Points, in no order, along strands that fork and pass close to each other.
In the rows, 128 means zero.
Two points are linked if the straight distance between their rows is under 118. Some points are linked to none.
(1435): [133 143 132 127 113  90 116 135 103 110 134  93 112  79 103  98 186 118
 179  53 133 104 147 140 117 157 105 125 150  82 113 114 125 142 203 150
 110 122 109]
(1248): [ 95 177 175  99 136 118 119 131 124 157 159 168  98  56 110 139 141 174
 194  87 168 178 173 111 120 108 101 109  77  92  76 129  91 126 164 148
 142 181 123]
(691): [184 164 185 126 142  99  73 144 123 113 156 120 125  85 114  78 157 136
 159  83 113 158 161 105 144 109 156 111 123  90  91 120 181  99 133 108
 112 151 100]
(926): [130  60  84 186 105 142 175 101 140 128  91 120 151 167 180 149 118 123
  86 168 105  80 104 176 118 165 138 166 115 129 135 101 108 164 165 151
 127  56 154]
(561): [119 150 163 109 186 172  95 135 126 162 136 137 154 167 129 164  96 153
 142 138 133 163 130 117 126 108 156 100 100 137 155 125 147 130  96  67
 161 158 135]
(563): [145 161 207 126 175 172  96 159 105 171 159 121 147 137 111 172 119 160
 145  89 138 162 160 116 125 119 144  98 100 105 116 121 171 142 151  81
 162 178  99]
(1685): [102 145 150 136 136 173 167 148 138 138  94 107 143 186 140 126  94 143
 107 158 106 155 124 120 155 125 167  99 137 133 160 119 133 117  69  84
 144  77 135]
(898): [146 103 105 150  97  89 146 136 135 103 142  95 111 106 132 116 172 106
 117 118 149  90 116 128 125 174 115 133 159 102 114 111 121 134 167 178
 103 116 117]
(900): [100  88  84 113  88  86 181 127 138 108 165  73  98 126 147 145 139 105
  98 123 168  97 101 150 108 147  66 138 161 136 136 143 126 157 176 153
 110 171 106]
(1608): [157 102 101  86 107  98 113 134 158  99 157 128 102 138  70 131 101 131
 101 168 100 106  92 160 136 107  86 121 138 151 180 149 137  51  84 134
  91 154 142]
(1131): [117 148 136 118 108 112 165 173 142 116 126 122 153 110 103 140 151 147
 139 145 157 110 127 141 136 160  92  90 121 120 106 112  49 104 130 212
  90  78 158]
(644): [145 129 119 119  95  66 132 144 135  90 152  97 111  72 113 105 189 122
 157  90 147 100 125 136 118 157  96 112 155  93 109 116 114 121 180 181
  93 129 115]
(819): [108 117 126 130 115 120 188 153 148 141 162 106 122 151 133 140  81 127
  68 132 158 129 108 144 143 150 118 137 127 141 126 155 108 104  82 143
 155 145 150]
(1363): [107  75  65 122 120  94 155 117 143 112 124 178 162 153 121 146  75 112
  66 153 100 132  75 137 147 117 127 178 161 166 180 153 114 102  73 153
 148 131 143]
(958): [101 177 189 131 158 226 115 111  95 153  55 182 152 141 137 131 136 135
 180 141 120 170 159  85 109  98 170 121 114 154 113 131  89 176 113 141
 166  77 137]
(1417): [116  99 114 163  80 121 187 106 130 144 112  92  96  92 179 140 164  92
 132 110 161 110 138 128 128 180 147 164 141  77  98 116 135 202 223 163
 148  98 119]
(811): [150 165 172 111 125 108 130 156 162 112 130 116 132 125 120  86 121 144
 123 152 134 170 124  94 177 115 159  81 131 113 127 119 151  77  65 121
 111 101 122]
(1462): [172 145 122 106 188 140  61  92 126 125 112 176 152 161 102 150 106 137
 167 158 108 174 114 106 139  86 162 114 148 151 172 121 185 121  97  58
  95 128 123]
(736): [117  66  79 149 122 105 151 131 148  95 126 138 164 151 192 182 126  92
  62 179 139  98  79 167 110 171 108 164 142 148 145 118  84 162 169 199
  90 105 138]
(745): [104 128  91 129 127 125 107 116 101 137 106 138 134  81 159 154 182 102
 173 109 152  93 146 114  88 151 115 138 133 127 115 106  95 193 198 161
 111 140 135]
(374): [111 191 230  91 179 215 106 136 116 163 100 186 154 140 120 161 115 164
 186 136 148 196 149  97 105  90 152  95  76 137 114 133 100 159 114 126
 173 137 134]
(169): [ 95  90  79 131 130 112 155 121 144 127 125 165 151 157 126 144  60 116
  62 140  87 145  87 132 144 116 149 176 144 141 188 156 155 102  63 111
 185 142 134]
(1076): [110  84  87 170 109 161 166  93 117 162  97 112 120 125 198 155 131 114
 120 139 134  84 144 152  95 161 141 172 108 120 108 119 121 210 189 124
 160  93 155]
(704): [ 81 114 122 107 111 107 205 146 157 144 181 120 127 148 140 161  58 128
  69 134 170 132 102 158 139 141  96 145 107 160 114 163  75 110  86 145
 158 174 151]
(1264): [106 122 116 147 117 145 164 144 125 143 115 117 132 138 151 136 129 127
 116 135 155 112 130 120 122 164 124 124 124 133 118 129  87 136 116 160
 134  97 160]
(860): [152 169 133 125 152 113  73 124  97 137 120 173 147  79  89 131 177 144
 204  73 132 138 167 126 102 127 120 122 115 133 107 101 118 144 168 136
  85 142 142]
(316): [ 72 112 105 111 127 152 151 128 120 148 124 127 140 141 184 162 115 120
 125 134 152  88 124 147  78 127  96 137 109 177 131 151  75 156 116 134
 150 134 173]
(1499): [102 113 100 145 128 139 153 107 131 137  95 160 154 157 154 132  97 133
 109 166 125 150 106 105 149 127 164 126 150 161 150 135  98 114  74 128
 150  95 152]
(191): [129  91  49 134 121 104  99 107 122 110 125 153 146 117 157 151 157 115
 126 160 130  85 104 121 103 145 106 130 138 153 149 114 105 141 142 158
  84 140 146]
(1145): [101 157 165 130 167 202 114 105 110 156  77 167 161 165 145 141 125 140
 170 155 124 160 145 102 113  98 172 109 128 173 139 130  96 157  94 105
 163  97 149]
(1178): [117  74  95 114 107 103 204 154 144 103 172  80 137 149 160 178 105  93
  50 142 160 104  96 197 111 163  64 169 148 147 140 139  87 158 164 185
  98 138 122]
(939): [121  65  53 147 115 111 123 113 136  91 123 147 152 141 173 170 138 104
  84 176 116  80  80 150 106 157 104 155 145 151 163 118 101 142 153 174
  88 124 138]
(161): [134  77  66 109  98  87 139 133 146  89 161 136 127 126 117 152 111 111
  63 161 126  94  81 162 121 137  66 157 150 165 175 144 107 105 124 178
  86 173 125]
(509): [ 93 166 165 101 116 146 156 133 134 143 137 164 107  86 137 138 114 153
 157 131 187 155 144  81 127 126 118 106  76 115  80 149  59 119 102 185
 150 144 159]
(270): [115  61  69 152 100 118 204 119 130 135 146 107 116 151 173 144  78 105
  39 123 120 110 109 175 109 152 106 208 137 137 152 148 145 156 137 111
 171 137 137]
(136): [128 143 140 163 133 143 120 131 100 148 135  93 109 111 124 113 156 122
 147  76 131 121 164 119 126 154 133 132 128  94 100 124 156 152 168 113
 147 132 112]
(1582): [118  92  93 159 114 154 184 123 114 149 145  83 115 162 168 142  88 121
  70 119 111 117 133 169 103 152 115 171 124 125 144 146 153 147 121  78
 177 122 149]
(1651): [ 88 192 212  88 156 203 115 138 118 161 103 188 122 122 114 153 117 163
 189 124 153 175 154 110  96  90 126 100  59 121  95 141  74 145 114 152
 183 128 147]
(1569): [120  56  77 146  85  95 208 115 142 120 154  94 100 143 168 139  99  91
  40 125 152 109  97 174 121 156 102 200 162 128 142 145 150 169 167 141
 150 143 104]
(90): [127 129 111 108 127 113 141 105 142 119 106 160 167 133 135 142 128 145
 155 181 140 151 110 109 138 107 120  83 152 176 137 130  60  93  74 162
  97  87 172]
(1292): [138 139  99 117 141  91  85 117 110 132 150 147 123  73 109 135 176 139
 191  91 145 120 149 117  97 118  92 116 124 136 108 108 126 146 172 133
  77 173 134]
(433): [133 155 139 176 140 166  98 108  94 146  68 154 149 117 116 110 164 130
 171 112 100 127 168 104 143 142 176 143 113 120 103  77 133 158 158 132
 111  84 122]
(334): [ 89 133 141 100 130 161 189 156 148 153 143  86 132 183 126 163  72 151
 111 143 118 128 121 177 115 131 107 116  99 152 148 149  96  97  74 103
 157 118 174]
(1699): [133 132 140  83 151  90 103 126 171 142 182 125  94 114  99 140 109 161
 137 145 134 157 124 136 137  96 107  84  95 121 117 129 152  68 100  90
 129 191 130]
(619): [104 131 126 118 184 170 116  92 134 138  89 164 179 177 153 155  68 138
 136 166 101 185 105 110 148  82 193 121 161 147 192 138 139 133  76  54
 176 116 120]
(284): [168 140 158 171 123 126  90 128 129 122 125 118 121 120 143  68 144 117
 111 124  94 134 137  91 174 128 195 131 127  93  95 109 192 114 125 101
 142 124  85]
(623): [177 126 138  86 129  90  96 133 172  92 152 139 116 130 105  90  87 117
  80 167 114 152  93 112 163  91 147 119 141 108 170 163 194  60  68 101
 152 150 105]
(1342): [180 118 159 149 110 114  94 136 126  82 149  68  89 143 124  59 163  95
 110  98  92 119 136 114 137 120 151 139 150  87  91 164 185 108 164  91
 166 149  60]
(1502): [121 155 139 112 141 147 136 105 134 125  79 157 162 135 130 130 140 150
 183 170 128 172 132  93 136  88 141  75 152 163 139 119  66 111  78 132
 101  73 163]
(1571): [144 146 151 110  94  52 137 149 145  97 170  96  94  65 108  78 179 138
 164  78 156 129 135 132 136 136 100 111 144  92  85 138 120  96 165 175
 117 140 110]
(1389): [163 191 250  78 174 188 101 136 111 147 105 181 194 101 134 159 115 177
 174 137 142 233 160  64 154  90 184 100  94 108 123  95 155 147 121 119
 124 131  88]
(977): [122 116 127 155 123 166 154 137 133 130  94  98 131 196 126 114 101 130
  91 148  77 119 118 143 147 132 158 121 134 127 162 115 155 116  86  77
 129  67 127]
(277): [108 131 105  97 151 118  99  79 127 143 118 189 157 122 155 147 119 133
 163 162 152 143 118  99 112  87 124 105 119 195 140 146  84 127  78 123
 135 143 174]
(7): [183 124 110 106 165 129  52  94 126 106 118 176 119 155  89 122  99 119
 142 162  86 143 112 113 151  85 157 129 151 136 188 133 206 103  95  64
  95 128 106]
(112): [147  97  89  98 101  80 133 138 159 101 172 123 115 124  87 139 118 130
  94 164 124 104  91 159 129 127  71 117 137 159 153 141 108  74 101 167
  85 160 138]
(932): [116 141 124 165 126 165 115 113 107 136  67 153 155 126 131 114 162 133
 168 140 113 125 150  96 135 145 162 121 127 131 117  90  99 150 129 150
 113  66 146]
(60): [ 88 191 173  94 136 155 114 134  97 158 117 194 103  58 109 147 137 159
 200  70 168 165 167 123  92 106  96 136  74 109  81 141  67 162 189 164
 154 167 125]
(677): [155 101 103 143 121  98  88 104  99  99 144  91  89 118  98 103 183 100
 154  84 105  75 134 129 103 146 111 140 160 108 121 124 168 150 196 118
  96 147  91]
(599): [124 171 133 122 156 145  77 126  91 151 103 186 154  91 105 150 176 134
 207  88 147 127 164 120  81 120 116 132 110 160 106 111  94 173 174 142
 109 142 155]
(1711): [129 123 124 129 106  94 173 169 149 112 155 105 139 119 117 143 146 127
 105 141 174 107 112 149 138 169  94 115 139 124 104 120  67 115 133 214
  90 105 139]
(171): [144 141 148 159 110 144 127 152 114 119  94  78 124 155  95  89 158 113
 130 100  78  78 149 151 128 151 126 115 128  82 120  93 150 130 146  96
 109  60 116]
(1119): [128 104 108 127 109 138 174 161 136 119 146  65 122 166 110 145 120 127
  94 131 110  85 117 185 110 156  77 126 132 134 146 131 111 105 115 139
 111 103 152]
(1458): [ 69 145 169  94 123 177 152 121 124 138 101 165 131 125 162 148 114 138
 155 155 170 109 127 110  94 112 112 109 101 169 101 162  36 142  94 194
 162  93 179]
(1312): [132 137 148 146 140 145 120 144 110 142 155  67 102 143 106 120 140 130
 133  77 120 117 151 144 114 134 113 112 128  96 119 141 168 131 151  84
 153 143 112]
(400): [147 136 186 124 154 134  91 154 116 129 170  67 101 146  95 120 136 136
 138  75 110 129 147 140 119 108 117  96 124  90 113 146 190 112 160  71
 151 169  89]
(674): [ 62 106 104  93  97 101 209 139 151 138 177 111 123 135 159 167  68 123
  80 133 179 111 102 162 120 123  67 147 113 167 109 160  68 136 123 147
 140 197 143]
(1225): [ 92 134 123  95 159 146 115 128 139 153 135 133 133 164 116 161 109 154
 159 147 127 126 119 153 104 101 108 102  99 172 146 135 101 109  84  96
 140 153 170]
(384): [123  93  87 109 108  96 115 117 124 111 173  95  75 120  98 121 133 122
 114 120 127  97 112 144 106 109  68 129 146 144 154 156 157 118 150 107
 112 207 103]
(1115): [149 140 114 151 113  99 119 118 126 130 130 147 122  76 144  94 157 126
 147 121 151 141 142  80 148 153 151 132 130 115  95 113 131 123 120 163
 112 128 132]
(1709): [129 102  67 136 159 137  72  99 103 144 130 165 123 152 115 146 104 113
 115 128  93 116 115 128 112 110 136 160 131 162 175 143 172 140 112  71
 138 180 125]
(1091): [108 119  87  69 165 120 103  93 150 125 122 170 151 154 112 163  75 139
 148 165 105 158  86 139 122  73 122 122 136 174 197 151 125  96  61  84
 141 157 160]
(274): [106 189 156 119 115 174 136 162  94 140  71 155 131  85 108 116 145 137
 176  90 142 134 165 124 114 148 116 118  97  96 117 111  61 150 155 181
 142  74 146]
(50): [135  96  72 157 144 129  82  91 103 143 142 136 105 134 123 135 125 108
 110 115 107 100 124 123 114 125 132 161 140 144 147 140 182 151 146  79
 131 186 107]
(1350): [185 118 128 179 105  96  89 100 144 103 123 130 104 108 143  48 157 112
 112 132  99 118 122  96 173 133 190 153 137 102  82 118 182 111 140 124
 136 130  84]
(629): [136 209 240 117 171 192 103 182 111 146  84 138 175 145  89 139 141 154
 155  98 101 174 163 117 146 112 167  99 102 102 139  84 163 152 142  74
 115  95  91]
(1230): [157 102 131 139  99 126 150 158 149  90 112  92 112 191  93  95 106 110
  58 154  82  95  98 160 155 134 131 134 156 129 157 132 152  80  86 120
 107  78 113]
(913): [113  76  81 144 106 101 160 127 153 123 145 150 119 143 120 124  70 102
  31 128  98 125  94 144 140 129 133 196 149 128 179 161 173 111  90 125
 185 157 113]
(790): [145 151 117 114 159 145 110  85 139 120  78 158 158 147 125 136 131 142
 185 174 108 181 118 101 142  72 158  85 175 161 164 114 107 117  80  79
  87  81 138]
(1656): [160 118 108 149 140 128  76 120  98 118 132 109 102 144  81 121 161 113
 151  95  94  83 138 136 106 136 118 130 141 117 133 117 166 132 158  95
  91 137 113]
(1128): [146 152 134 118 186 155  79  93 122 140  94 174 164 166 117 149 126 144
 184 156 116 172 122 105 130  84 167 104 149 172 159 116 140 135  95  69
 108 115 139]
(1430): [118 172 165 131 114 105 120 121  90 129 146 132 107  30 134  98 163 132
 186  48 162 170 176  99 139 147 140 153 130  79  88 138 135 154 193 168
 133 164  95]
(25): [159 112 143 138  97  80 174 173 156  96 163  79 112 138 102 105 144 110
  77 127 170 104 106 161 151 161 102 129 157 122  93 129 107 100 128 196
 110 109 111]
(1688): [100 115 119 110 114 143 190 163 143 142 156  70 126 166 117 167 100 143
 102 131 124  99 120 192 108 142  73 121 105 149 131 143  85 104 107 133
 130 119 170]
(526): [160  89 124 178  87 111 146 117 142 106 129  70  89 141 135  80 153  99
  93 113 114  84 122 140 137 160 144 156 150  94  96 128 168 132 173 126
 150 104  95]
(456): [102 121  99  97 131 107 131 106 142 133 128 166 155 131 146 152 113 141
 142 169 149 131 106 118 122 106 111 104 125 187 137 144  69 107  77 149
 123 132 177]
(1220): [147 128 111 193 151 147  80  68 109 160 100 164 138 123 143 113 133 132
 139 138  98 131 139  91 173 132 204 155 114 137  96  98 170 155 153 106
 133 137 117]
(782): [ 90  88  87 117 103  96 199 144 142 128 160 115 137 132 176 167  92  99
  66 142 182 104  97 152 117 150  86 166 138 157 127 147  79 155 135 173
 122 161 140]
(952): [142 108 119 124 120  89  97 112 117 106 183  88  73 116 102  99 151 118
 131  94 124 116 126 120 116 109 102 125 151 127 129 164 184 119 161  98
 130 198  86]
(1406): [135 139 101 152 126 116  87 104  93 131  98 156 139  59 137 126 188 112
 186  97 130 112 158 104 118 161 150 153 130 112 100  87 117 171 193 163
  95 125 128]
(1267): [100  94  80 177 130 159 130  83 112 169  98 144 125 127 187 141 127 113
 124 140 131  97 134 119 117 151 162 171 108 145 109 126 129 191 165 122
 162 128 144]
(156): [166 122 125  98 164 128  72 103 147 100 111 165 136 148 109 109  78 121
 112 180  83 164  96 104 176  74 182 129 165 107 200 141 218  98  85  57
 127 113  82]
(31): [148  93 104 140 108 144 137 144 124 111 127  80 105 182 100 122 115 112
  89 135  78  77 114 172 117 143 106 134 140 126 170 131 151  97 108 106
 110 103 132]
(463): [112  91  97 145 115 129 171 138 133 125 119 127 157 164 153 151 111 121
  84 156 143 109 102 144 128 160 123 142 138 162 137 129  79 121 106 170
 120  92 157]
(225): [142 113  99  59 132  94 107 113 175 114 154 151 107 134  73 143  78 139
 121 181 102 143  93 150 145  82  98 112 123 147 190 149 150  48  70 109
 107 161 149]
(516): [141 188 241 105 179 188  98 182 116 162 122 130 167 146  93 171 123 170
 163 100 128 172 157 125 129 107 154  91  92 100 125  96 165 142 153  82
 146 144  97]
(951): [137 135 152 154  96 122 186 181 141 116 112  91 144 152 106 107 144 123
  90 136 139 105 127 146 153 166 122 117 144 110 106 101  98 110 115 180
  94  47 132]
(871): [110 118 110 156 121 161 142 129 113 135  86 131 150 143 146 137 153 124
 140 142 127  97 137 125 114 161 132 122 124 132 123 105  85 146 136 159
 122  64 162]
(937): [207 142 153  77 151  88  64 126 165  96 161 134 122 116 121  81 107 125
 117 154 115 165 114 101 157  79 151  98 121 102 145 144 207  65  92  88
 119 148  97]
(1607): [121 192 202 112 143 150 117 187 137 120  96  97 139 142  90  95 142 148
 147 117  98 143 147 123 156 109 148  72 113  94 137  92 150 107 102  87
 101  75 112]
(994): [104 138 105 127 140 139  99 119 106 148 113 156 138  94 150 146 163 124
 174 120 159 106 148 105  90 129 114 128 110 155 110 125  91 172 154 147
 122 147 155]
(1729): [126 123  79 123 150 110  92  64 124 145 109 201 163 116 162 135 115 125
 147 165 140 157 116  80 135  98 152 124 141 179 145 144 112 131  82 115
 137 134 160]
(235): [146  98  87 147 124 135 102 123 110 119 127 105 109 150 102 124 144 112
 127 125  97  78 120 140 109 148 112 133 138 128 154 117 148 120 131 112
  98 123 131]
(1587): [121 101  97 168 133 180 146 109 101 161 123  96 122 167 157 142 117 123
 108 117 104 104 152 163  95 145 127 160 112 127 134 128 154 169 138  66
 166 108 149]
(1601): [192 155 171 110 141 111  63 140 138  80 111 125 127 138 109  66 147 116
 140 141  75 141 135  99 164  94 178 106 134 104 125 111 197  94 104  77
  74  94  89]
(667): [ 72 175 201  84 141 205 138 123 118 149 100 180 114 127 138 145 108 151
 173 139 159 144 142  97  93  93 123 103  73 142  95 159  53 146  89 174
 185 107 164]
(1405): [134 172 150 128 160 154  88 113 109 152  99 176 153 113 122 135 147 145
 188 126 139 169 162  90 120 110 153 110 108 153 115 115 115 141 113 127
 120 120 152]
(1167): [155  99 124 183  91 135 143 126 130 110  92  83 125 159 117  97 159 111
 107 125  82  63 130 159 127 170 130 137 130  78 115  87 140 141 166 128
 105  48 119]
(276): [ 91 150 157  96 119 144 158 124 137 132 110 173 139 110 145 143 118 145
 156 167 178 145 126  93 126 117 119  97 105 159  95 150  35 115  85 194
 134 101 179]
(1573): [ 88  86  76 100  92  99 171 132 141 114 169  83 106 127 134 158 113 119
  95 134 144  90  99 167  97 127  44 136 139 157 149 146 106 135 157 143
 103 192 124]
(290): [ 92 146 164 112 182 198 125 104 127 149  88 153 167 186 161 152  90 141
 156 162 120 171 123 117 119  82 182 107 143 171 171 140 101 143  78  69
 178 106 139]
(1680): [140 134 148 159 127 157 122 149 126 126 108  83 117 171 111  98 131 121
 105 125  82 104 138 136 141 134 154 114 126  98 132 110 172 117 110  78
 124  80 112]
(146): [133 133 156 151 110 125 185 169 151 130 143  88 119 161 127 103 100 124
  66 132 149 132 117 133 165 155 143 124 141 117 114 139 135  95  82 138
 151 106 125]
(685): [ 90 185 151 103 124 157 128 151  95 150 100 154 111  68 111 136 148 144
 191  70 163 133 162 136  94 133  93 122  91 102 104 131  57 163 190 172
 150 123 140]
(1075): [132 161 148 159 154 152  97 121  90 159 133 135 128  96 129 131 153 130
 158  82 139 146 171  95 125 142 152 138 116 112  94 123 151 159 162 118
 140 164 116]
(1112): [162 150 124 160 126 106  86 103 103 128 116 157 133  62 136  92 174 123
 175  98 126 141 166  91 144 148 165 150 130 109  91  95 148 133 149 152
  94 132 122]
(1153): [134 149 156 104 121  65 119 142 151 119 181 107  90  77  95  91 162 158
 172  90 138 144 148 135 133 112  93  90 120  94  83 130 135  80 152 136
 119 166 116]
(1410): [100  95  75  99 112 109 128 127 135 127 167  98  95 133 105 152 120 135
 121 131 123  88 112 165  93 108  50 122 125 160 155 141 123 117 143 110
 101 204 129]
(1374): [139 146 135 122 125 115 141 136 151 120 114 128 139 140 115 110 118 146
 127 161 131 157 116 103 168 122 146  88 145 138 139 118 125  85  63 131
 104  96 145]
(1615): [114 156 138 131 112 120 151 135 130 142 138 145 114  78 141 119 136 139
 148 119 184 146 144  83 136 147 129 118 106 115  92 135  92 124 114 181
 133 140 150]
(413): [107 176 176 116 135 119 117 117  95 149 164 156 110  42 131 135 143 157
 188  60 175 186 179  89 128 117 123 134  97  99  78 142 127 155 183 147
 139 201 101]
(1450): [142 100 114 141 116 102 135 136 155 119 161 129 110 140 124 103  85 107
  42 132 116 132  94 130 153 129 146 156 150 112 157 164 181  93  83 112
 192 165 100]
(541): [116 208 217 132 143 168 111 178 109 131  70 123 149 130  94  97 158 138
 144  89  82 151 170 117 159 120 164 101 107  89 136  81 147 141 131  84
 106  62  96]
(792): [128  85 106 167 111 128 181 132 138 117 101 126 157 184 136 128 108 122
  71 170 117 120  97 151 154 157 141 143 152 154 138 110  96 117 106 165
 109  53 137]
(21): [ 96 151 159 119 144 189 167 154 133 154 119  98 141 185 145 144  83 149
 115 143 122 147 137 138 126 126 147 101 106 131 153 133 122 120  72  90
 167 100 154]
(652): [134 126 117 202 130 161 109  83 112 159  85 136 127 114 145 104 147 127
 143 127 106 112 149 104 160 153 193 159 105 117  88  92 152 167 176 128
 135 112 117]
(239): [102 163 152 101 122  86 128 145 132 142 161 133  96  57  95 120 157 167
 192  81 154 150 160 142 128 120  87  99 104  93  85 121 100 107 174 149
 124 160 126]
(774): [110 107 106 163 117 182 176 117 103 160 105 101 126 144 179 152 126 120
 120 131 131  94 160 163  86 157 119 161 109 119 118 127 113 187 152 109
 166  76 171]
(299): [217 150 175 102 147  90  52 136 143 100 167 127 125 105 133  77 139 122
 135 117 109 166 142  97 149  87 161 108 120  96 106 140 207  84 122  89
 119 165  84]
(1581): [ 85 115  99 116 150 155 126 124 118 159 140 120 128 157 147 161 109 132
 130 117 132 103 130 157  78 114  94 133 100 176 146 149 110 149 111  87
 151 171 160]
(1700): [162 105 114 134 101  73 110 112 135  89 176  95  74 102 125  78 164 108
 115 108 141 114 120 111 128 128 116 138 163 122 115 157 172 115 154 131
 135 177  85]
(1097): [140  86 106 176 100 146 169 128 131 116  97  94 146 162 142 137 148 117
  99 147  99  70 125 175 117 177 115 142 127  97 129  86 111 153 163 147
 104  39 145]
(499): [145 189 183 129 119 110  98 137  87 119 124 156 131  22 112  84 155 140
 188  43 137 179 191 124 140 140 145 148 120  74  91 122 128 125 176 167
 115 142 102]
(300): [127 114  70 114 119  90 102 122 124 112 149 130 127  88 135 146 173 123
 159 129 147  91 122 123  93 132  76 110 134 139 131 113 106 147 165 154
  74 167 133]
(808): [ 85 122  95 110 104  89 145 120 110 128 149  90 104  90 146 141 169 114
 171  92 171 109 135 117 102 135  84 121 148 120 120 128 129 186 211 146
 109 168 106]
(473): [113 171 162 140 107 148 167 179 125 130  91 107 135 128 103 105 146 141
 131 122 128 120 148 122 146 151 125  94 121 100 117 101  92 113 109 157
 116  54 144]
(549): [144 178 200  81 145 120 111 178 166 101 123  98 134 128 101  88 131 154
 141 148 108 162 129 112 170  93 149  67 117  93 132 105 166  80  85  90
  92  93 107]
(732): [171 133 183 161 128 135  93 143 114 116 147  79 118 130 142  72 151 110
 110  95  91 134 145 105 159 124 172 126 136  77  86 138 194 121 158  88
 170 142  61]
(418): [129  72  96 173  85  97 193 106 149 135 142  90  88 124 177 119 130  97
  70 121 170 110 108 142 140 171 140 178 157 112 106 133 154 172 180 149
 161 130  98]
(1478): [143 108 124 148 102 121 158 145 146  95  99 114 137 183 101 106 121 126
  79 168  95 115  97 140 168 137 143 114 168 143 149 108 122  91  83 140
  79  54 121]
(278): [173 134 134 134 117  79  76 118 100  85 132 109 113  85  92  76 192 110
 177  60 101  98 150 130 119 143 130 141 159  86  98 112 151 128 192 135
  91 129  95]
(471): [185 126 126 150 116  80  84 104 122 101 157 116  98  80 139  64 175 109
 139  98 121 130 141  94 143 129 159 147 152 104  85 134 185 116 153 126
 127 163  84]
(460): [163  90 123 167  97 106 128 129 154 105 145 106  89 151 132  74 113 101
  41 130 109 114 104 131 155 133 159 163 154 108 126 164 190  99 119 111
 186 144  79]
(838): [116  70  64 105 106  88 155 137 145  94 151 163 157 141 118 159  82 102
  44 154 111 112  77 162 132 122  78 184 153 179 184 150 102 110 103 179
 114 163 137]
(770): [147 133 114 118 111  95 144 128 149 114 125 142 152 123 114 123 137 144
 137 170 144 141 111 110 153 131 120  91 146 152 128 117  90  83  81 173
  82  90 159]
(984): [113  91  56 170 136 130 106  78 109 160 126 147 119 122 165 136 121 105
 107 127 122 102 120 118 121 139 152 172 130 149 128 128 156 178 159 100
 153 171 119]
(1290): [119 113  80 105 170 133  82 100 125 136 127 175 145 159 113 158  80 125
 124 144  97 146  97 125 124  91 143 141 134 161 197 152 164 117  77  68
 151 166 139]
(1327): [164 126 141 111 145 120  80 149 139 108 150  96  93 144  81 107 124 130
 132 125 102 117 122 139 126 106 121 100 129 113 145 136 179  82 109  86
 112 153 112]
(1021): [139 166 191 145 173 181  99 133  84 179 149 145 149 121 131 171 131 143
 146  83 145 166 166  93 123 131 156 125 107 120  99 132 161 168 165  99
 164 190 101]
(567): [117 132 115  52 163 107 108  95 175 131 147 155 135 143  99 162  78 158
 154 184 121 170  96 143 140  77 115  98 111 154 169 133 127  69  69  84
 127 159 157]
(1545): [ 79 135 115 108 133 145 127 131 121 150 125 141 134 114 154 158 145 131
 162 130 165  94 139 130  81 120  90 115 100 158 113 139  64 155 135 153
 133 144 168]
(1472): [124  86  94 144  84  82 172 114 139 113 150  82  90 112 161 125 161  93
 100 113 166 102 108 133 126 169 116 153 169 111 117 131 148 167 189 162
 128 143  96]
(410): [163 123 132  60 158 114  82 122 164  96 142 148 136 138  95 118  61 131
 104 176 105 165  87 121 164  74 147 120 145 103 208 154 211  70  70  73
 145 145 102]
(118): [ 95  87  40 113 117  98 116 108 123 126 131 170 143 123 159 148 105 108
  95 146 125  96  96 127 104 113  95 160 137 175 166 145 115 141 111 125
 129 188 143]
(580): [115 182 159 142  98 144 155 172 111 126  79 131 134  87 104  93 152 134
 148  98 134 127 158 119 145 164 128 112 118  79 111  99  83 124 141 182
 119  56 136]
(915): [131 133 127 177 168 177  87  80 109 162  84 168 158 167 144 139 118 134
 138 152  89 152 133  99 160 114 207 139 129 152 131 107 163 159 129  73
 152 119 114]
(1352): [162 190 200 124 129 111  96 148 112 122 132 147 140  46 121  76 150 147
 175  67 127 187 188 106 152 119 159 122 106  75  90 114 152 104 132 146
 110 134 106]
(925): [136  61  91 143 114  93 176 142 154  89 155 104 135 150 174 181 134  73
  44 162 152 103  86 189 114 175  93 170 159 125 144 114 103 172 190 202
  86 125 109]
(976): [114 133 111  94 157 110  97 120 144 149 159 145 112 127 101 153 119 156
 157 142 137 134 124 138 111  98  98  95  97 154 131 131 127 100 103  93
 117 191 150]
(1320): [155 128 162 154  97 101 174 171 155 110 152  79 104 144 120  84 132 117
  75 118 163 119 117 136 161 157 128 130 149 108  86 134 131  98 110 163
 140 109 107]
(369): [120 195 218 127 171 230 109 139  92 157  71 178 167 141 123 148 133 148
 168 129 120 194 167  81 123 107 176 116  99 132 120 114 123 174 123 122
 155 107 115]
(500): [129  64  93 167 103 138 209 127 128 133 119 111 142 167 187 157  93 119
  59 158 126 104 115 190 110 165 120 189 122 138 130 123 103 161 142 139
 147  61 166]
(1457): [134 131 135 102 125  72 119 126 156 127 193 108  82  93 103 111 135 151
 140 120 145 141 129 131 131 108  98  94 114 115 101 140 149  79 126 121
 124 191 117]
(395): [115  93 113 139 111 144 226 151 125 139 144  90 141 163 177 166  88 119
  65 139 153 112 128 184 107 161  99 178 123 143 120 144  88 154 121 147
 149  84 169]

A fork is a point with three links, a tip a point with one. Leave the first point through the second and follow the links. Name the first fork or tip that comes.
(932), (871) -> (31)
(1651), (667) -> (994)
(299), (937) -> (90)
(463), (1264) -> (915)
(1128), (1462) -> (1248)

Follow the links from the first point to the second, and from the first to the third. Name the last point that the two ways share.
(623), (274), (1573) -> (1248)
(939), (898), (691) -> (1153)
(1569), (171), (932) -> (31)
(925), (1248), (369) -> (994)
(1729), (1075), (299) -> (90)
(1582), (509), (274) -> (1153)
(1091), (384), (31) -> (1472)
(1076), (1457), (31) -> (644)
(1075), (156), (277) -> (90)

A fork is a point with three links. Follow the links from the first point to the second and name the forks in between, in order.
(871), (1688) -> (31)
(567), (1350) -> (1472)
(1699), (31) -> (1153) > (644)
(1350), (745) -> (1472) > (644) > (1153) > (994)
